The views of a scene show one set of named points, each view turned or mirrored, shifted and resized as a whole, with a little noise and some points left out.
In the rows, 128 means zero.

Scene 1
View 1
Rumuz: [155 118 124 148 133 133 152 117 125 118 114 148 122 133 132 108 103 124
 142 139 127 137 143 110 126 122 135 149 142 148 136 127 145 117 140 126
 119 116 152]
sezop: [158 134 160 107 118 123 157 107  72 110  76 149 127 117 133 110 119  85
 137 146 146 157 187 102 139 137 152 132 116 111 126 143 143 103 142 128
 100 152 168]
naf: [160 118 123 153 122 131 148 106 131 109 114 152 114 130 132 111  95 121
 141 146 117 127 136 118 123 122 154 155 139 152 136 132 158 117 150 132
 111 112 156]
semub: [159 107 113 169 132 138 144 116 150 115 127 154 111 136 131 112  90 137
 148 140 114 121 121 117 118 117 138 156 150 161 136 124 157 119 145 127
 118 101 153]
fet: [148 141 116 154 127 125 153 118 120 116 107 147 123 126 133 112  92 124
 139 145 116 134 146 126 131 131 131 149 138 137 127 137 144 112 134 133
 117 127 146]
letik: [148 103 100 172 146 141 151 130 153 132 136 144 121 146 129 112 101 149
 146 126 121 127 119 103 121 113 110 153 160 167 143 112 132 127 129 120
 140  97 141]
damo: [166  91 150 118 134 136 154 116 104 121 101 153 122 138 131 108 131 104
 148 133 152 148 167  84 128 122 145 135 129 139 144 120 140 116 146 116
 114 123 171]
komor: [138 116 115 152 159 137 159 142 124 139 120 138 135 142 131 114 116 143
 140 115 133 146 146  95 133 118  97 141 153 148 139 113 114 124 114 118
 145 120 142]
Deto: [146 105 123 145 152 138 156 134 120 136 118 143 129 146 131 112 122 135
 145 122 139 147 150  90 128 117 108 142 147 150 138 112 121 124 123 115
 141 116 152]
Mupuf: [157 114 154 117 135 130 156 120  87 126  89 148 132 132 133 110 131 100
 141 133 154 158 180  87 136 125 137 130 129 125 135 127 129 113 137 121
 116 137 166]
gok: [154 113 118 155 139 135 152 120 134 123 119 147 120 138 129 110 104 133
 144 134 125 134 136 106 124 120 124 148 146 151 138 121 141 121 135 121
 125 112 150]
tove: [162  85 130 145 144 141 152 123 133 128 122 149 118 147 129 111 124 126
 146 131 141 141 145  88 120 113 135 140 144 157 143 113 138 123 141 115
 127 107 162]
susa: [164  96 118 160 128 141 147 111 146 117 129 154 113 142 132 111  98 130
 147 142 122 124 127 107 117 116 145 153 147 163 139 123 159 122 153 125
 116 100 157]
Sar: [138 138 122 146 147 128 157 134 107 131 104 137 134 130 132 112 109 127
 138 128 129 150 156 107 141 128 108 143 141 136 129 128 122 115 120 124
 133 132 142]
maf: [148 132 126 141 137 126 155 123 107 122 105 143 129 131 134 109 105 122
 140 133 128 144 155 108 137 128 124 142 138 137 132 129 133 112 128 126
 123 129 149]
bekot: [168 120 120 162 110 133 145  97 142  99 119 154 111 126 132 112  79 121
 142 157 105 116 124 131 121 124 161 160 140 154 130 142 177 114 161 134
 100 107 156]
pil: [150 146 122 151 122 122 149 107 114 107 101 148 122 118 135 110  88 116
 136 149 113 133 146 129 133 133 143 151 136 133 123 145 153 110 141 136
 108 129 147]
View 2
Rumuz: [118 130 112 120 133 107 108 112 157 127 120 142 122 107 133 138 132 144
 145 134 136 126 101 148 140 151 117 111 148 157 139 140 111 117 129 135
 137 123 114]
Sar: [134 146 114 131 135 117 105 115 166 127 110 140 118 109 145 148 106 144
 121 115 143 133  95 142 126 169 127 124 139 148 157 132 139 120 135 123
 126 140 127]
susa: [118 112 112  99 129 100 104 119 153 110 123 154 126 101 119 135 143 136
 163 155 129 121 100 155 146 151 115 109 153 171 135 151 101 122 133 145
 139 113 107]
sezop: [107 150 101 168 144 122 117  90 163 177 131 113 111 130 181 133 143 165
 129 104 139 128 113 134 150 126 114 111 128 121 133 126 111 107 107 105
 153 126 110]
pil: [133 143 110 131 149 117  94 107 166 119 127 149 108 103 154 140 150 154
 138 129 128 131 110 150 145 149 128 127 128 146 144 151 125 122 127 116
 129 125 117]
maf: [121 142 111 133 135 112 110 112 161 137 115 134 120 113 147 140 116 145
 130 121 142 129  99 142 132 157 120 117 141 146 146 130 123 116 129 127
 135 130 119]
damo: [ 90 121 105 135 119 104 130 104 148 169 120 115 137 129 146 127 118 142
 151 128 149 121 101 136 143 139 100  92 153 146 132 114  93 100 114 140
 159 120 102]
fet: [130 140 111 124 141 113 100 113 165 119 119 147 113 102 144 142 137 149
 138 128 131 128 100 146 137 155 127 125 136 151 145 145 127 123 131 123
 130 129 118]
letik: [127 116 119  92 119  97 110 132 154 101 104 155 137  99 104 141 101 124
 151 149 139 125  87 152 129 175 118 110 160 178 154 137 119 122 148 155
 130 126 118]
komor: [121 132 116 118 119 111 118 122 158 130 100 132 136 111 124 143  80 131
 132 124 150 129  83 140 120 180 117 108 153 162 157 115 130 115 142 145
 134 138 124]
View 3
Rumuz: [171 125 163 103 152 138 123 155 136 125 138 135 156 151 125 127 149 107
 138 114 114  95 100 153 122 153 146 133 132 103 143 130 118 152 102 158
 145 111 103]
Mupuf: [196 125 172  74 174 133  77 135 156 133 109 118 203 165 122 148 126 106
 122 130 110  77 116 190 138 150 142 144 117 135 126 148 158 138 148 184
 153 124  52]
letik: [149 127 139 139 134 143 148 164 119 145 120 152 151 130 116 148 163 125
  96 142 123 105 109 136 103 160 141 138 150  86 178  92 107 179  81 127
 151 124 118]
fet: [157 126 168 108 152 139 126 146 138 109 158 137 153 157 129 128 140  87
 157  96  97 116 103 154 136 137 147 117 137 105 144 141 128 136 104 172
 143  93 113]
maf: [163 127 163 107 158 139 117 140 146 118 136 134 172 155 124 144 130  98
 138 112  97 106 118 167 131 137 141 122 133 111 146 140 140 140 119 175
 151 103  89]
Sar: [144 127 159 127 156 143 139 134 149 110 135 139 172 143 121 161 126  91
 135 112  80 128 128 166 135 124 137 108 130 111 153 138 145 142 118 181
 148  97  93]
sezop: [207 126 193  54 182 130  65 130 166 114 129 106 201 188 129 126 116  86
 157 103 102  71 104 202 157 141 148 137 108 146 103 177 159 116 152 201
 147 112  49]
damo: [202 122 169  72 161 134  75 151 147 145 108 123 188 167 123 127 145 119
 120 134 133  62 100 179 126 164 150 155 125 120 128 134 133 150 131 162
 153 134  65]
naf: [175 124 174  93 148 131 115 164 126 120 154 134 145 163 131 102 157 100
 158  93 124  84  81 143 121 155 152 136 141  97 136 133 106 145  95 151
 147 107 125]
Deto: [156 122 146 125 149 140 128 148 139 144 110 143 177 135 114 162 142 121
  95 150 114 107 124 161 116 155 140 135 134 103 168 111 135 167 110 152
 152 122  82]
susa: [173 121 159 107 140 137 125 177 118 133 144 146 138 153 128 104 170 112
 139 106 135  84  83 134 108 165 155 139 144  91 146 113  92 161  82 132
 146 116 129]
tove: [181 127 153 102 147 134 114 162 132 147 114 139 167 148 120 134 159 127
 100 139 134  77 104 151 108 170 149 148 138 105 154 110 115 173 105 140
 151 132  93]
pil: [166 128 178  95 156 139 120 148 138 100 167 130 149 170 131 114 136  82
 179  83 100 106  98 157 141 134 146 118 131 108 127 156 120 124 106 179
 144  92 116]
gok: [163 124 155 113 145 136 133 159 131 128 141 139 154 143 121 133 150 108
 124 120 116 100 103 144 116 155 146 131 142  94 153 121 118 160  98 152
 147 109 111]
semub: [160 126 155 116 136 137 134 173 113 128 152 146 132 150 125 110 171 108
 144 105 127  96  85 126 110 160 152 133 148  87 149 116  94 159  80 137
 146 110 139]
komor: [142 125 139 137 150 141 146 142 144 135 114 151 175 126 115 174 137 112
  95 145 100 120 134 157 115 142 135 126 139 104 173 110 139 165 109 157
 153 114  84]
bekot: [178 127 180  89 144 132 121 177 119 115 175 137 123 168 136  77 165  93
 184  72 125  85  67 133 126 158 156 133 143  91 128 137  91 139  82 149
 142 100 146]
View 4
Rumuz: [162 135 143 133 129 106 177 134 117 145 120 156 165  74 116 151 130 122
 146  87  97 118 147 146 112 177 150  78 105  98 122 109 123 103  91 130
 131 171 121]
komor: [145 157 177 142 134 106 205 133 145 133  98 165 189  96 136 170 114 136
 160 112 135 115 108 144 122 200 149 115 127 135  95  90  65  69  37 128
 158 172 138]
gok: [152 138 155 146 133 112 183 137 124 144 122 161 170  83 120 156 118 120
 152  88 113 112 139 133 110 182 156  95 117 114 116 122 117 100  77 135
 139 179 109]
tove: [131 121 179 156 113 112 180 145 127 141 102 150 158  71 111 114 112 135
 141  98 106 122 146 137 123 165 147  88 157 106 108 106 105 100  66 133
 125 191 138]
pil: [185 139 112 113 145 104 167 121  97 162 134 161 167  79 118 182 152 104
 144  71  88 113 152 162 100 196 157  64  57  95 141 117 141  99 125 127
 131 143 107]
semub: [151 132 162 155 126 123 168 143 122 139 142 165 164  78 118 150 109 118
 156  80 113  99 156 116 109 168 156  91 121 104 130 158 147 126  95 152
 121 192  76]
bekot: [168 123 123 143 130 120 149 139  91 155 158 154 152  60 102 153 131 105
 144  57  84 103 175 126  95 169 156  66  81  80 153 161 179 141 137 147
 107 176  70]
letik: [143 147 183 168 124 126 186 145 138 127 131 172 185  98 131 158  93 131
 165 102 142  93 126 111 115 182 158 120 140 131 111 149 108 104  50 150
 137 201  84]
naf: [166 126 137 137 128 115 160 136 103 153 138 154 153  69 104 143 130 116
 142  76  92 104 161 144 106 170 158  67 100  92 134 133 151 122 117 140
 122 174  99]
susa: [147 124 162 155 119 123 166 146 113 142 141 160 156  70 109 134 108 121
 149  82 109 109 164 119 111 164 156  82 133  97 134 147 146 132  94 146
 114 194  85]
maf: [170 147 132 117 140  98 181 126 115 155 110 159 174  79 122 170 139 122
 148  93 101 118 132 167 116 195 150  76  90 108 117  86  99  82  90 120
 144 150 144]
Sar: [172 165 134 118 149 101 192 120 123 147 113 168 189  91 136 198 140 120
 157  95 119 110 115 163 109 216 152  93  69 126 111  96  86  66  72 116
 155 144 134]
sezop: [176 120 105  86 132  77 175 116  97 178  69 127 141  47 101 136 185 125
 116  94  45 159 145 226 120 181 133  27  88  75 107  18  89  60 119  95
 141 121 216]
Deto: [140 143 173 148 129 107 197 138 137 135  93 157 180  84 128 145 115 138
 151 108 127 121 126 146 126 183 146 104 144 125  98  89  75  80  45 129
 146 175 148]
Mupuf: [164 127 136 108 125  84 182 126 111 166  73 134 152  61 108 127 160 126
 126  98  70 152 138 201 123 176 134  51 116  87  97  36  81  66  92 108
 141 143 197]

In a view up to two points have been moved. Name them for each view, in the order of its rows, or write none.
view 1 => Sar
view 2 => damo
view 3 => letik
view 4 => sezop

Scene 2
View 1
vav: [100 127 141 139 135  90 137  83 139  93 118 124 140  94 133 162 138 119
 140 137 131 152 100 155 111 123 106 191 162 103 112  58  92  87  97 129
 109 143  79]
nolu: [133 125 161 135 121 113 146 126 129 123 137 110 181 113  80 179 119 131
 163 129 122 102 118 164 122 118 128 160 144 131 116 128  91  86 112 156
  81 157 134]
gade: [147  80 125 160  85 149 135 119  88 105 121  90 192 146 114 192 171 174
 170 146 138  91 155 161 129 117 163 132 141  72 106 151 102  87 131 130
  59 143 165]
vevob: [219 122 160 155  95 175 152 183 139 150 167 110 191 151 117 154  82 130
 122 100 132 101 135  96 108 171 127 139 178 185 121 150 110  76 196 176
 107 119 169]
didef: [107 122 141 141 125  91 135  87 127  92 113 116 146  97 127 172 149 130
 137 142 128 148 113 161 115 122 116 185 160  93 108  64  91  88  99 119
  99 148  87]
zuki: [145 122 141 147 114 119 136 111 137 104 130 122 147 116 143 150 128 119
 122 127 133 151 113 121 105 145 104 182 176 122 112  70  98  83 139 134
 121 131  98]
zek: [130  98 136 151 106 129 137 116 107 103 125 103 171 131 118 179 152 151
 150 141 133 115 129 153 125 121 139 152 145  96 110 114  95  87 124 133
  81 141 137]
siro: [156 104 146 147  96 141 141 142 112 124 138 100 188 136  96 183 133 157
 159 129 133  90 134 147 128 125 149 139 143 122 110 151  98  81 137 155
  71 146 160]
Kolo: [157 114 146 150  99 143 143 131 125 115 135 115 166 127 122 167 130 136
 131 126 132 119 126 127 114 142 129 157 167 125 115 112  96  84 147 146
 102 132 134]
ziv: [140 119 158 133 115 120 145 131 125 124 138 103 188 118  81 179 118 133
 163 127 125 101 116 166 126 121 135 150 141 135 118 142  94  85 119 158
  80 157 142]
bavo: [ 90 100 129 143 119  93 131  75 118  82 101 112 153 106 129 178 176 145
 156 154 135 142 114 169 120 110 130 173 152  65 102  72  92  90  91 107
  87 149  95]
Radan: [119  83 118 160  92 133 124  84  91  75 104 102 155 132 157 184 191 165
 141 155 145 134 139 149 120 118 146 159 153  42  97  87  98  87 120 104
  78 134 117]
vitu: [101 101 135 144 114 102 138  91 107  98 111  99 172 111 103 190 165 149
 169 145 131 113 119 183 130 101 143 162 134  76 104 116  93  94  83 130
  70 160 123]
rusit: [132 121 153 135 121 108 148 124 124 122 136 102 181 114  83 183 136 137
 167 128 123 105 116 167 130 115 141 155 140 122 114 133  97  85 112 155
  77 161 140]
Gapi: [148 139 154 143 129 117 144 116 150 114 141 127 147 106 137 146 103 103
 111 115 128 154 104 118 106 151  97 186 184 154 115  62  99  85 140 149
 130 131  88]
fes: [120 103 143 142 109 113 140 116 106 114 124  93 183 119  84 196 146 154
 183 144 124  91 125 186 126 103 155 144 129  92 108 146  97  93  95 141
  60 162 145]
vuro: [144 118 141 147 117 129 141 112 133 100 131 121 154 122 141 156 129 126
 122 127 134 142 121 125 108 145 110 176 178 120 115  80  98  79 146 132
 112 125 109]
Sadav: [130  84 134 153  92 140 137 121  92 112 119  86 195 139  94 200 165 175
 182 152 134  82 142 179 130 105 168 133 131  74 107 160  98  91 109 135
  55 153 167]
bigaz: [141 132 164 136 136 105 148 131 148 120 142 122 162 107  96 161 104 114
 148 120 120 124 102 141 114 135 111 174 162 152 122 100  95  82 122 158
 102 151 117]
vune: [ 95 110 138 140 127  92 141  80 123  87 114 118 150  99 126 177 156 135
 148 148 126 146 110 168 120 114 121 180 160  84 111  66  90  90  91 117
  99 149  87]
teg: [145  91 133 155  90 142 136 123 104 107 128  99 178 135 118 184 156 158
 153 142 136 108 138 148 119 124 145 144 152  90 111 131  96  85 132 135
  72 140 147]
View 2
Radan: [108 119 202  96 110 187 110 146 100 162 103 139 229 146  83 132 121 142
  80 117 126 120 122 154 134 113 132 197 134  77 116 136 154 152 147 141
 198 177  92]
bavo: [ 87 117 189  99 103 167  97 146 125 144  93 114 243 142  93 138 132 115
 102 109 112 116  93 142 105  91 120 169 176  86 102 105 141 133 130 154
 174 177 115]
vevob: [ 86  98 148 183 158  91 170 140 100 126 197 120  56 113 153 152  72  84
 106 145 171  92 172 162 161 130 115 146  44 167 153  95 124 143 106 116
 148 196 101]
gade: [103 107 195 121 127 178 141 143 108 149 150 115 178 130 130 167 123 109
  88 138 100 117 120 169 120  95 149 166  73 114 124 139 140 114 152 152
 177 190 110]
Kolo: [ 84 105 166 138 130 128 134 144 112 135 144 116 144 126 122 140  98  99
 101 125 140 104 134 151 135 120 119 156 106 129 133  97 133 143 120 134
 163 188 110]
Gapi: [ 54 109 131 161 118  75 109 150 130 117 113 119 140 136 108 106  77  88
 123 104 188  91 136 118 143 126  65 142 194 130 128  49 123 172  78 127
 142 171 117]
teg: [107 111 201 110 124 180 123 145 103 155 135 122 191 133 106 153 120 120
  86 129 111 115 117 169 123  99 141 178  95 106 123 134 143 132 149 145
 179 188 102]
fes: [104 105 206 101 124 189 138 142 109 146 147 103 199 129 129 176 138 110
  90 138  80 123 103 173 105  79 149 165  77 115 114 136 135 100 153 158
 178 186 112]
zuki: [ 76 109 160 146 118 110 109 148 116 131 112 126 162 137 101 122  88 104
 108 110 165  92 133 136 131 117  91 155 167 115 127  77 135 163 106 130
 162 178 114]
nolu: [ 79 103 172 129 132 142 135 142 125 125 157  88 170 122 147 170 119  80
 117 136  98 111 103 156 106  81 124 131 110 137 116  96 119 108 124 153
 148 188 126]
didef: [ 74 116 177 111 110 142  99 149 129 135 102 111 221 137  98 134 119 104
 111 111 131 105 100 135 108  92 107 149 189  98 107  89 133 142 120 150
 159 175 117]
rusit: [ 84 104 181 127 128 147 134 140 121 130 152  93 173 126 147 172 126  89
 110 137  95 114 102 160 106  79 129 137 105 135 118 102 119 106 126 150
 153 188 121]
vuro: [ 75 105 160 141 125 115 118 148 115 131 121 127 160 137 107 125  90 105
 104 114 161  99 131 142 134 114  97 160 152 120 127  89 136 162 109 133
 164 177 105]
zek: [ 90 110 185 120 125 163 128 149 110 145 138 110 188 128 119 155 112 108
  95 130 115 108 120 158 124 100 129 161 113 116 120 114 141 133 138 146
 174 190 110]
Sadav: [111 110 208 105 123 194 141 141 101 152 154 112 192 127 135 183 135 116
  83 146  78 121 111 173 114  83 163 172  60 115 118 146 138 105 160 154
 182 190 108]
bigaz: [ 66 102 154 147 132 107 126 139 128 120 147  92 154 121 140 151 105  79
 121 125 125 102 117 144 117  89 103 122 139 142 122  74 120 127 107 145
 137 182 125]
ziv: [ 80 106 175 129 135 143 138 146 122 129 160  91 159 113 145 172 117  81
 109 136 100 107 106 162 107  80 131 133  92 143 119  99 121 107 122 146
 151 188 126]
siro: [ 94 103 184 132 140 153 156 141 112 139 165 109 144 121 140 165 113 102
  98 143 111 112 129 171 126  99 143 157  62 135 125 123 135 117 141 141
 173 198 108]
vune: [ 82 111 181 108 104 148  98 140 121 137  98 112 235 138  97 135 125 110
 109 111 117 112  94 142 106  91 108 153 186  92 103  92 132 138 118 150
 163 177 121]
View 3
ziv: [138 125 109 141 116 117 105 153 117 108 132 115 148 149 129 152 141 113
 127 111 118 122 129 141 128  96 106 133 123 137 134 134 148 130 123 106
 121  94 142]
vuro: [118 133 131 125 127 103 108 150 123 118 138 115 120 127 124 137 128 128
 130 123 113 110 136 118 140  89 133 116 120 141 117 127 168 112 101 119
  98  99 151]
vav: [113 115 128 132 123  98 111 136 130 119 135 129  97 141 119 140 135 122
 125 107 131 104 128 140 138  81 132 108 136 153 122 120 163  96 115 132
 111 103 162]
Sadav: [129 138 109 154 124 140 101 151 122 106 138 107 158 164 141 163 162  91
 126 130 104 112 145 141 143  91 102 120 118 135 165 135 145 132 105  82
 138  96 163]
vitu: [120 119 114 148 125 120 107 140 128 109 137 122 125 161 131 156 155  98
 121 119 124 107 139 153 143  82 113 110 129 150 155 128 150 111 108 107
 135 102 171]
vevob: [142 149 127 126 121 119 102 179 103 114 131  99 171 109 132 139 116 138
 141 129  95 132 129  94 119 107 115 145 100 112 102 139 156 152 117  96
  85  85 112]
rusit: [134 122 113 145 119 120 103 150 119 107 132 117 146 149 133 151 144 107
 129 113 119 119 130 143 131  92 106 127 125 136 139 131 145 128 122 105
 124  95 147]
teg: [124 142 120 142 124 129 102 153 122 112 139 107 148 148 135 156 147 110
 128 135 102 112 144 122 143  92 114 116 119 132 146 132 155 129  98  92
 122  98 155]
zuki: [119 123 134 123 125  96 112 149 118 120 130 121 114 119 117 132 120 137
 132 113 121 114 125 118 131  92 133 119 123 136 101 128 166 111 113 128
  91  96 138]
nolu: [138 121 113 142 119 116 106 151 119 106 133 120 143 149 128 149 140 111
 128 105 122 119 127 144 128  95 109 129 123 135 130 132 147 130 126 112
 121  94 143]
didef: [111 116 123 136 124 102 109 136 130 118 138 127 101 143 122 141 142 116
 121 114 126 102 133 143 142  80 128 104 132 152 132 123 165  97 107 126
 116 105 165]
Gapi: [117 125 141 115 122  84 113 149 118 122 133 123 106 110 118 125 111 148
 130 108 122 116 121 114 130  90 141 115 124 141  87 126 170 106 115 141
  80  99 139]
Radan: [102 142 128 143 133 126 107 140 137 121 142 116 115 148 135 148 153 104
 123 144 106  94 151 123 159  76 130  94 123 146 157 125 169 106  81  96
 122 103 178]
zek: [120 132 120 141 125 120 104 150 123 111 138 115 134 146 133 150 142 111
 127 129 110 111 141 131 143  86 119 115 120 138 142 129 156 122 103 102
 119  97 155]
gade: [129 137 115 150 126 133 102 155 123 108 136 107 150 156 139 156 151 102
 127 132 105 114 145 131 142  92 109 119 114 133 155 134 152 132 104  86
 129  98 158]
vune: [112 118 124 138 127 107 110 136 134 115 138 126  99 149 120 144 146 112
 124 112 129  99 136 144 145  80 129 101 134 155 137 121 164  97 105 126
 121 104 169]
bavo: [108 122 124 142 123 110 108 132 134 115 139 126  99 153 125 147 149 107
 119 120 122  96 139 148 151  74 126  99 132 152 149 124 164  95  96 114
 123 105 172]
fes: [130 125 107 151 120 128 103 147 122 104 134 114 147 163 133 161 154  98
 126 115 116 116 140 149 134  91 103 121 124 141 156 130 144 124 116  94
 139  98 160]
View 4
bigaz: [129 166  94 122 132 110 109 139 111 152 131 159 120 127 110 110  84 129
 105 111 160 138 128 163  84 123 130 117 136 124 144 117 121 128 113 114
 133 132 115]
ziv: [120 146  87 126 120 114 118 123 124 157 143 155 133 141 106 136  89 131
 111 114 155 115 122 174 105 111 134 117 136 132 138 114 138 135  91 104
 137 143 100]
vav: [146 170  94 127 146 102 147 162 106 128 122 141 104 123 111 110 105 128
 117 128 174 125 121 155 122 116 142 118 144 139 151 121 128 134 129 119
 141 125 101]
vune: [143 169  97 129 148  99 158 170 114 113 119 134  99 124 107 117 110 127
 120 131 184 111 120 163 132 109 147 120 150 147 159 132 137 135 135 123
 139 124  96]
zuki: [153 174 102 118 146 104 140 161  89 140 114 145 102 116 115  99 106 121
 110 131 163 154 125 145 108 131 135 113 128 129 150  97 114 130 122 115
 141 123 114]
rusit: [122 145  89 132 123 114 124 128 124 149 142 150 127 142 102 138  91 135
 115 115 159 109 126 175 112 108 138 116 136 132 140 115 140 135  93 109
 138 142  93]
fes: [120 134  83 136 121 114 138 129 132 139 145 143 131 151 103 153  95 131
 120 121 164  90 125 180 133  97 145 114 143 145 141 119 154 142  87 107
 140 150  84]
nolu: [120 149  91 130 124 111 116 126 126 151 142 154 125 140 104 132  91 133
 112 115 161 118 120 172 104 108 135 117 142 131 140 120 135 133  98 108
 137 142  99]
teg: [138 134  92 126 126 118 153 137 108 151 133 136 123 143 106 149 110 125
 118 137 151 117 125 163 139 108 132 112 127 141 137  87 140 145  82 101
 146 148  87]
vevob: [139 139  95 111 113 136  98 114  82 204 138 160 134 131 116 126  87 118
  95 127 125 181 131 144  76 139 106 106  93 105 122  49 111 136  59  92
 146 151 114]
vuro: [156 167  99 121 141 110 145 158  89 148 116 142 107 118 117 109 107 121
 110 131 160 150 124 144 113 126 133 112 127 133 143  97 115 135 114 113
 139 126 109]
bavo: [142 164  93 130 153  97 168 171 115 107 120 132 103 126 110 125 119 127
 124 133 182 101 121 164 149 103 150 119 150 152 158 132 140 135 125 121
 145 125  91]
Kolo: [143 153  99 121 131 114 136 139  95 158 127 142 118 131 112 122 101 123
 110 127 150 142 122 152 110 123 125 113 120 128 139  86 125 139  93 110
 143 138 104]
gade: [129 127  89 127 125 115 151 133 115 151 141 134 130 149 105 157 106 123
 120 137 155 104 121 167 143 102 134 110 126 138 136  92 148 143  71 100
 152 151  84]
Radan: [156 139  99 126 148 106 190 169  96 121 118 120 109 134 110 140 135 121
 130 151 169 107 122 152 168 104 143 114 134 154 151  95 145 151  98 112
 150 132  79]
didef: [145 174  99 129 153  97 155 165 109 118 119 139 103 121 110 108 109 132
 119 130 178 118 119 161 127 110 149 118 152 143 156 128 128 136 133 123
 141 123 103]
siro: [125 129  90 124 117 121 125 118 110 165 141 145 133 146 104 146  95 124
 113 128 145 118 126 166 121 112 125 112 123 134 131  85 140 144  70 102
 148 153  92]
vitu: [122 143  91 134 137 104 153 147 127 119 136 136 119 141 105 145 108 133
 122 126 177  91 121 176 144  96 150 119 151 148 153 129 151 138 108 116
 139 136  84]
View 5
bigaz: [141 108 161 118 136 123 103 149 113  99 135 157 121 137 113 136 150 128
 123 148 139 106 147 120  83 136 160 143 116 130 157  91 146 133 168 145
 131 124 113]
Radan: [142 141 151 113 109 128  74 115 103 124 109 106 109 154 134 128 107 142
 141 165 150 138 157  95 103 184 145 129 136 154 141 116 205  93 142  82
 188 170 104]
Gapi: [104 130 128 100 154 131 111 154 142  95 127 185 117 120  97 156 136 154
 118 149 135 114 164 136  99 147 143 135 154 127 166  94 179 156 171 125
 117 113 112]
vitu: [174 112 185 127 103 122  80 128  91 123 130 112 116 148 127 122 130 119
 141 163 146 125 144 115  74 164 161 121 116 151 143 114 166  86 151 101
 172 161  96]
fes: [176 110 192 134 104 118  74 129  83 119 129 102 116 154 134 114 137 112
 140 156 150 117 138  90  79 151 168 134  95 140 140 102 151  87 149 128
 167 161 106]
Kolo: [128 134 144 117 136 125  87 130 111 100 118 134 111 150 127 128 132 134
 129 151 146 113 150  95 102 149 151 154 118 131 154  93 170 125 159 148
 150 146 120]
vuro: [117 130 141 114 144 132  96 144 122  99 124 152 115 144 116 138 135 137
 122 147 145 112 152 110 100 146 149 151 132 131 157  92 170 137 161 139
 136 130 115]
vune: [153 118 169 108 114 128  92 138 109 118 134 139 111 134 115 138 123 133
 130 161 144 132 161 137  78 170 155 110 136 149 149 113 182 102 163  80
 160 145  97]
didef: [148 120 163 107 116 125  95 140 112 116 130 143 113 131 111 141 128 135
 130 161 138 129 157 136  76 166 152 113 136 147 151 112 180 107 162  88
 152 142  95]
zek: [141 123 162 128 116 124  81 125 100 113 119 118 110 153 128 123 127 128
 135 157 146 121 150  92  91 157 155 141 118 139 145 101 173 106 151 124
 164 160 112]
Sadav: [167 125 181 139 102 118  68 116  80 119 115  82 116 167 146 104 129 113
 143 152 153 120 139  68  87 162 164 145  92 144 137 103 159  82 141 133
 182 176 113]
zuki: [117 132 140 105 137 129  99 139 130 101 122 156 109 131 111 146 127 146
 123 153 142 120 160 119  98 155 144 139 144 137 154 100 184 133 163 118
 143 133 110]
siro: [146 123 165 134 123 123  77 126  92 108 116 110 118 161 139 113 141 120
 131 151 150 109 138  69  96 143 163 157  98 133 143  87 155 103 148 165
 159 157 122]
vav: [145 117 163 104 122 126 100 145 116 113 136 155 116 123 106 147 131 137
 125 160 136 124 161 148  78 163 151 110 138 146 150 113 177 116 164  87
 142 132  92]
nolu: [158 110 178 129 122 122  87 141  97 107 132 125 119 147 126 118 146 116
 132 147 144 108 143 103  79 138 168 140  97 135 149  95 141 112 160 146
 145 143 111]
gade: [157 125 168 139 111 123  71 117  89 116 119  98 114 165 142 110 127 119
 141 152 151 120 142  73  98 156 157 146 104 144 141  99 164  96 142 136
 176 168 115]

In a view up to two points have been moved. Name them for each view, in the order of its rows, or write none.
view 1 => gade, Gapi
view 2 => teg, fes
view 3 => zuki
view 4 => vav
view 5 => vuro
